A landscape with many peaks, sampled at points; each row gives a point and its height.
From any point a climber steps to the highest of the 4 points nearest to it. It stops when none of these is higher. Distance is the straight distance between rows; heights are no part of it.
Dufo: [195 173 126 144 104  93 168 100 132 120  92  72 140  92 199 140  83  84
 141 188 132 153 112]  (h 4.78)
kugi: [ 99  74 146 140 158 118 149 180 134 140 129 160 116 147 104 119 127 181
 118  89 135 122 145]  (h 3.32)
gar: [146 155 121 154  60 112 174 117 155 135 143  97 102 127 157 138 106  70
 127 183 167 173 124]  (h 4.73)
rudok: [ 95  91 148 120 180 166 116 188  93 158  90 166 191 150 146  92 138 173
 144  79  90  93 141]  (h 3.15)
Gufig: [192 173 104 108 105  98 119  90 135  98 123 103 132  92 149 141 116  60
 151 165 136 145 120]  (h 3.40)
Lamur: [127 146  91  85 144 144  57  75 127 109 152 151 118 158  49 150 148 132
 124 148 128 136  87]  (h 0.85)
bove: [111 119 116 146  92 132 142 134 156 128 164 127  95 148 110 155 133 107
 119 168 167 144 149]  (h 7.00)
tila: [137 144 149 132 143 121 146 124 110 149  89  88 141  97 192 112 102 139
 129 108 107 109 120]  (h 8.49)
nibo: [153 181 144 127 145 117  96 104  98 123  88 125 176 103 163 120 136 124
 143 111 107  89 118]  (h 2.20)
vuv: [185 184 118 116 120  98  93  93 117 106 102 107 146  96 157 137 124  97
 141 140 112 127 120]  (h 2.98)
bim: [136 138 137 144 111 118 175 127 129 144 112  85 122 108 185 113  84 140
 127 142 118 131 130]  (h 5.86)
temaz: [168 175 109  86 162 131  74  85  95 123  87 139 184 105 143 121 157 114
 168 118  88  89 113]  (h 1.34)
Girag: [ 83  89 137 126 154 138  97 184 127 124 132 182 125 164  83 125 172 186
 132  82 138 109 144]  (h 3.06)
Paka: [ 96  95 138 135 150 132 128 175 127 140 112 160 134 158 116 118 138 180
 130  74 112 104 147]  (h 3.93)
givi: [139 149 110 146  72 138 144 106 160 130 169 125 112 128  93 139 129  73
 119 200 183 155 129]  (h 4.89)
Nabaz: [199 185 134  95 165 142  79  87  80 128  79 143 199  76 168 117 138  92
 154 119  69  85  89]  (h 1.54)
mataf: [124 130 124 159  88 119 160 134 151 131 146 115 113 137 153 134 110  97
 119 162 167 153 141]  (h 5.24)
zit: [133 163 141 125 146 128 114 124 114 116 125 137 138 109 139 137 138 125
 140 120 110 110 120]  (h 2.11)
kot: [145 164 141 110 150 123 105 117 103 141  95 118 160 110 146 122 136 132
 144 102 114 110 121]  (h 2.24)
Bogud: [ 97  89 143 164 103 120 197 171 142 143 145 116 100 135 148 106 112 138
 107 122 140 152 156]  (h 4.02)
pemo: [ 96  96 112 113 146 151  76 136 134 110 162 179  98 176  28 143 155 165
 110 118 142 127 122]  (h 1.90)
Zoki: [ 99  75 132 178  70 151 192 149 165 148 194 122  90 162 111 132 124  99
 105 152 181 166 152]  (h 2.97)
Buf: [111 139 118  95 155 145  56 109 132 108 135 158 133 143  71 133 166 150
 129 120 123 112 127]  (h 0.19)
gitif: [ 92  81 125 158 103 144 147 156 147 141 177 143  96 167  93 141 152 115
 110 121 165 155 155]  (h 1.81)
Bolil: [ 85  76 135 142 117 131 128 164 150 120 186 163 102 153  64 144 140 137
 104 120 153 131 156]  (h 1.76)
Nizi: [100  50 174 124 155 141 195 188 119 163  97 117 137 119 139  91 110 199
 115  72  99 110 148]  (h 4.03)
bab: [144 169 114 131 120  99 111 104 126 111 127 115 111 125 134 141 126 113
 142 139 135 122 124]  (h 2.48)
salu: [ 83  61 140 148 135 122 191 172 129 154 121 115 108 132 152 103 112 172
 103  86 126 129 141]  (h 6.31)
nozu: [105  96 152 152 115 117 222 141 139 150 133  82  96 112 190 101  82 156
 108 122 107 152 134]  (h 3.56)
Nek: [146 155 130 145 108 101 153 113 133 121 110  95 122 124 190 139  95 110
 132 157 132 149 122]  (h 5.19)
gibud: [146 173 123  80 161 157  44  85  97 107 105 161 186 121 123 123 177 135
 145 117  86  99  99]  (h 0.56)
beze: [202 179 100 133  81 105 157 102 139 116 112  91 130  85 173 147  81  53
 157 198 142 165  99]  (h 4.19)
zazek: [ 97  71 148 131 163 143 136 184 120 162 105 152 143 151 120 101 132 193
 116  61 120 104 154]  (h 4.13)
fopir: [101 119 127 163 100 124 158 141 147 135 139 119 114 155 122 144 107 124
 115 139 158 135 145]  (h 4.77)
fisod: [149 164  91 100 139 136  72  87 129  97 128 143 126 133  89 145 147 116
 143 147 127 120 104]  (h 2.41)
fiba: [180 167  99 101  85 117 116  85 157  94 145 116 113 108 102 156 123  40
 150 214 153 161 111]  (h 3.95)
Panef: [151 171 138 119 140 102 108 116 108 118  98 105 148  93 151 133 131 118
 140 127 103 108 125]  (h 2.62)
raba: [ 76  63 117 138 134 143 115 161 151 111 186 172  90 180  41 149 155 160
  99 114 155 151 151]  (h 1.40)
Zur: [ 99  88 150 141 138 132 157 153 125 154 107 127 133 135 146 110 120 190
 125  70 114 112 132]  (h 4.92)
dadib: [107  94 144 148 136 120 163 151 133 147 141 123 110 140 160 115 118 155
 116 105 145 131 149]  (h 4.58)
gis: [152 164  91 127 100 136 111 101 149 108 154 112 103 131 106 163 134  77
 130 204 167 149 130]  (h 4.32)
sazir: [100 116 138 121 171 135 132 154  92 159  84 132 160 114 167 105 112 177
 132  73  98  93 145]  (h 3.41)
Zarib: [205 186 104 119 118 102 128  96 109 115  87  78 144  67 185 145 106  89
 155 158 104 125  86]  (h 2.44)
ralus: [ 95  94 148 139 144 135 179 165 125 170 108 104 123 110 175  93  94 177
 104  94  99 105 136]  (h 5.60)
foni: [107 107 132 111 170 147  84 160 123 130 126 178 153 152 104 114 161 181
 141  91 117  98 145]  (h 2.68)
Vusa: [167 146 128 149  92 102 176 123 138 128 107  90 123  88 181 127  84  83
 133 192 140 159 117]  (h 4.82)
tiref: [167 186  94  84 131 122  52  75 118  92 112 141 142  98  89 148 152  89
 148 158  94 125  82]  (h 1.87)
lazik: [150 149 156  91 180 163  85 121  79 141  83 145 213 128 160 108 156 137
 142  85  75  82 119]  (h 0.24)
Zar: [177 171 118  64 145 141  35  66 101  78 105 145 169 118  99 117 163 123
 149 131  97 116  81]  (h 1.11)
vate: [166 174  83  71 118 133  67  58 125  90 150 122 123 116  64 170 142  85
 128 193 139 149  83]  (h 3.65)
Devat: [ 79  45 150 177 109 125 165 187 156 128 176 171  96 153  90 135 139 133
 109 105 156 152 158]  (h 2.80)
luf: [177 185 132 112 154 131  90  97  89 138  77 108 174  95 181 126 121  99
 142 110  88  97  97]  (h 2.27)
Leli: [ 78  55 144 148 121 114 177 195 137 144 140 148 102 142 105 111 136 184
 113  65 140 141 148]  (h 2.47)
Zuv: [ 89  42 142 181  83 133 204 174 154 161 176 142  93 152 108 126 127 118
  95 110 169 169 168]  (h 3.66)
mevu: [ 81  44 162 157 113 145 229 172 135 169 140  87  91 113 165  82  97 187
 102  85  94 141 150]  (h 8.30)
Luvir: [105 129 120 115 137 137  78 114 134  98 162 160  98 153  58 147 167 139
 127 145 133 142 121]  (h 0.25)
fezel: [121 102 129 162  96 119 215 131 136 146 136  90 107 120 188 117  91 122
  99 146 132 159 140]  (h 4.36)
fetep: [103 101 153 116 162 151 136 160 109 157  79 136 172 126 153 110 142 187
 140  69 101  95 141]  (h 3.48)
bip: [184 183 139 130 140 104 113  97 107 122  92 111 163  76 186 132 112  97
 141 121  97 104  96]  (h 2.66)
baf: [ 83  82 137 148 149 132 127 186 136 119 158 170 106 166  75 125 160 181
 119  78 140 134 159]  (h 2.52)
kek: [161 171 117 141  73 128 144 105 164 100 151 110 114 123 125 148 107  40
 136 206 174 180 123]  (h 4.21)
Bimok: [133 155 110 123 103 131 114  99 150 104 175 118 107 141  92 156 138  98
 128 171 164 138 132]  (h 4.31)
lav: [126 150 100 111 129 139  77  92 138  97 166 117 108 137  62 161 147 106
 124 176 159 135 123]  (h 2.86)
vazup: [149 157  91  82 139 143  39  57 113  97 125 150 121 142  77 147 146 103
 137 162 114 125  89]  (h 2.74)
Samun: [ 87  62 136 172  89 154 167 179 162 152 190 137 102 174  85 137 131 107
 100 125 175 168 154]  (h 2.79)
Gana: [180 175 141  77 171 159  58  90  74 117  85 152 214 101 160  92 171  94
 154 123  71  71  81]  (h 0.88)
zaru: [174 172 134 136 115 100 168 108 122 134 101  64 134  89 198 120  74 102
 132 156 111 125 111]  (h 4.86)
vuma: [113 128 149 122 160 137 107 134 106 146 102 147 160 133 140 117 146 165
 139  83 119  91 146]  (h 4.09)
zet: [122 107 127 165 112 121 192 133 128 139 130  98 108 126 171 131 102 119
 119 128 133 153 141]  (h 4.91)
zoz: [103 128 129 117 146 123  97 130 129 120 130 151 125 145 108 129 140 155
 129 110 141 111 146]  (h 2.85)
mog: [ 89  72 124 123 162 146  94 172 148 123 162 196 119 185  28 115 177 181
 114  88 143 128 140]  (h 2.45)
zas: [114 128 147 138 134 124 183 129 122 168 109  80 120 101 192 107  82 153
 112 116  93 128 137]  (h 6.15)
pel: [ 88  90 114 140 143 129 108 156 151 123 167 179  99 164  52 133 151 143
 109  99 148 124 139]  (h 1.84)
kelaf: [145 163 125 103 148 123  87  97 103 128 103 131 161 118 136 124 129 127
 145 112 100 105 114]  (h 2.06)
navog: [169 169  93  86  94 135  90  81 153 103 149 113 102 110  74 160 122  58
 139 223 148 164  94]  (h 3.80)
dapu: [108 138 130 133 135 113 125 128 137 111 130 135 118 150 127 131 128 143
 125 130 150 125 141]  (h 3.16)
kasov: [115 118 145 149 135 120 179 129 123 164 103  98 118 112 186 110 102 155
 124 106 112 110 135]  (h 7.51)
suzaf: [ 88  62 159 166 116 119 193 168 146 145 158 136  89 153 134 111 108 148
 104 111 145 153 145]  (h 4.71)
mer: [112 140 141 146 118 109 163 137 121 133 124 111 109 123 161 129 122 135
 130 117 131 115 143]  (h 5.34)
vibo: [136 151 101 126 124 132  97 107 137  96 146 135 115 143 100 141 144 117
 132 151 144 134 139]  (h 2.84)
molu: [103 129 137 121 148 117 123 138 121 142 115 144 149 151 148 119 123 150
 136  96 122 104 136]  (h 5.12)
kudod: [160 163  99  96 115 115  77  82 129 104 139 110 122 105 101 147 132  86
 140 178 137 142 110]  (h 3.53)

Call two points neighbours if one is among the 4 nearest of the other. Go from one point of each pair to the other, from neighbour to neighbour, staying as high as possible. Name the lowest point that can't be avoided.
bove, tila: zet
mevu, molu: Paka
tila, salu: ralus

Where does a climber stop that starts at each point below?
Vusa: tila
Nabaz: tila
pemo: salu
Lamur: bove
Zarib: tila
Dufo: tila
Zar: bove
raba: salu
fisod: bove
tiref: bove
pel: salu
Bolil: salu
